Points, in no order, along strands that fork and pass close to each other.
Two points are linked if the straight distance between their rows is under 50.3. Some points are linked to none.
K_387: [ 27, -53,  13, -33,   1, -47,  12,   4,  -2, -18,   2, -53, -14]
K_931: [-22,  31, -16,  15, -22,  16,   9,   3, -19, -29, -28,  68, -49]
K_686: [-26,   8,  -8,  20,  22,  23,   3,   7, -13, -23, -28,  90, -28]
K_63: [-36,  24,  13,  35,  17,  24, -29,   7,  11,   5,   6,  38,   5]
K_841: [  5, -13,  -2,   3,  20,  36,  14,   0,  -6,  43,   0, -26,  37]
K_693: [ 22,  -2, -15, -18, -29,   1,  21,  -4, -17,   3,  23, -56,  17]
K_49: [ -8,   9, -11,  15,  21,  10,  12,  -3, -14, -32, -34,  93, -33]
K_236: [-17,   6, -13,  12,   4,  48,  19,  16, -27,   6, -48,  39, -11]
K_638: [ 10,  25, -39, -18, -18,  26,  27,   5, -25,  21, -40,  25,   4]
K_810: [ -7,  15,  35,  26,   7, -17, -36,  -9,  26, -23,  31, -16,   8]
K_892: [  1,  22,   2,  10, -37,  21,   7,   4, -23,  -1,   1, -31,  -2]
K_93: [-16,  -3,  20,  30,  23,  36,  -8,   9,  -1,  24,   1,  -5,  22]
K_599: [  9,  10,  26,  10,  10, -26, -30, -17,  28,  -6,  29, -21,  19]
K_649: [ -8,  53,  -7,  10, -28,   7, -14,  -6,  -2,   5,  -6,  33,  -8]
K_807: [ 26, -40,  16, -33,  17, -67, -11, -10,  33, -14,  10, -31,  -5]
K_212: [ -2,  15, -15,   2,  20,  31,   4,   1,  -6,  41, -23,  33,  26]
K_225: [ 12,  24, -34, -19, -36,  22,  23,  -1, -21,  23,   2, -23,  17]
K_186: [  2, -23,  45,   9,  13, -41, -27,  -1,  21, -44,  13, -31, -13]
K_99: [ -1,  -9,  16,  15,  23,  29,  -1,   0,  -1,  35,   5, -19,  33]
K_752: [-17,  15,  27,  34,   8,   8, -28,   0,  13,  -5,  21,  -6,   9]
K_912: [  9,  22, -38, -18, -25,  31,  26,   3, -25,  27, -23,   1,  13]
K_251: [ 27, -18,   5, -16, -22, -17,  13,   1, -13, -11,  16, -64,   2]
K_439: [ 19, -63, -26, -64,   7, -80,  13,  -7,  39,  -2,  18, -16, -11]
K_708: [-12,  54,   5,  20, -32,   0, -25,  -5,   7,  -7,  13,  11,  -8]
K_146: [ 17, -44,  13, -43,  24, -79, -19, -10,  47, -13,  -3, -17, -16]
K_127: [-35,  19,   6,  30,  19,  31, -17,  11,   0,   6, -10,  54,  -1]
K_747: [ 21,  -3,  19,  -5,  13, -34, -21, -17,  27,  -4,  30, -31,  20]
K_245: [ 13,  23, -31, -10,  -8,  17,  22,   0, -23,   8, -48,  52, -10]
K_831: [ 14, -25,  -6,  -8,   9,  23,  23,  -5, -10,  33,  14, -50,  34]
K_222: [  5,  32, -20,   0,  -7,  11,  10,  -1, -18,  -1, -40,  64, -16]
K_718: [ 29, -53,  -4, -26,  17, -18,  23, -10,   5,  15,  28, -53,  22]
K_111: [  3,  50, -18,   2, -21,   3,  -4,  -4,  -5,   7, -21,  53, -11]
K_620: [-35,  19,  11,  32, -15,  38,  -8,  16, -16, -13,   3,  10, -16]
K_379: [ 16, -53, -14, -62,  16, -85,  -5, -10,  50,  -1,   4, -11, -14]
K_642: [-22,   3,   8,  26,  12,  48,   2,  14, -15,  22, -16,   7,  13]
K_270: [ 29, -37,  11, -27, -13, -37,  13,   2,  -8, -21,   9, -61,  -9]
K_130: [-26,  15,  -4,  21,  21,  28,  -5,  10,  -9,   0, -27,  71, -10]
K_156: [ 13,  21, -14,  -7, -38,  14,  12,   0, -19,   8,   8, -36,   9]
K_430: [-15,  20,  12,  22, -27,  28,  -3,  11, -18,  -7,   1, -19,  -9]
K_936: [ 32, -60, -13, -41,  14, -47,  21, -12,  15,   1,  30, -43,  10]
K_997: [ 28, -62, -26, -50,  10, -65,  22, -12,  26,   1,  36, -31,   7]
K_585: [-29,  19,  26,  37,  16,  19, -31,   2,  15,   0,  19,  14,   9]
K_21: [ 27, -25,  19, -21,  14, -57, -16, -14,  29, -12,  23, -35,   6]
K_903: [-33,  37,  -8,  21, -21,  21,  -5,   8, -14, -19, -14,  57, -38]
K_423: [-25,   4,  -5,  21,   8,  54,  15,  21, -25,  10, -37,  26,  -3]
K_380: [-40,  30,   4,  30, -20,  32, -13,  11, -11, -18,   1,  33, -28]
K_370: [ 24, -39,  -8, -17,   7,   5,  28,  -7,  -6,  23,  24, -58,  30]
K_322: [ -7,  -2,  41,  25,   5, -27, -36,  -3,  21, -43,  27, -26,  -9]

A fork is a point with three links, a tip a point with one. Leave the first point through the second and follow the links. Name the first fork or tip that comes.
K_49; K_686 => K_810
K_620; K_380 => K_931
K_387; K_270 => K_156
K_93; K_642 => K_236
K_127; K_130 => K_49
K_638; K_245 => K_708
K_693; K_251 => K_387

Name the points in between on the shortest way along the links from the first point to the second, in order.
K_430; K_387 => K_892 K_156 K_693 K_251 K_270
K_747; K_322 => K_599 K_810
K_130; K_322 => K_127 K_63 K_585 K_752 K_810
K_912; K_708 => K_638 K_245 K_222 K_111 K_649
K_21; K_379 => K_807 K_146
K_156; K_931 => K_892 K_430 K_620 K_380 K_903
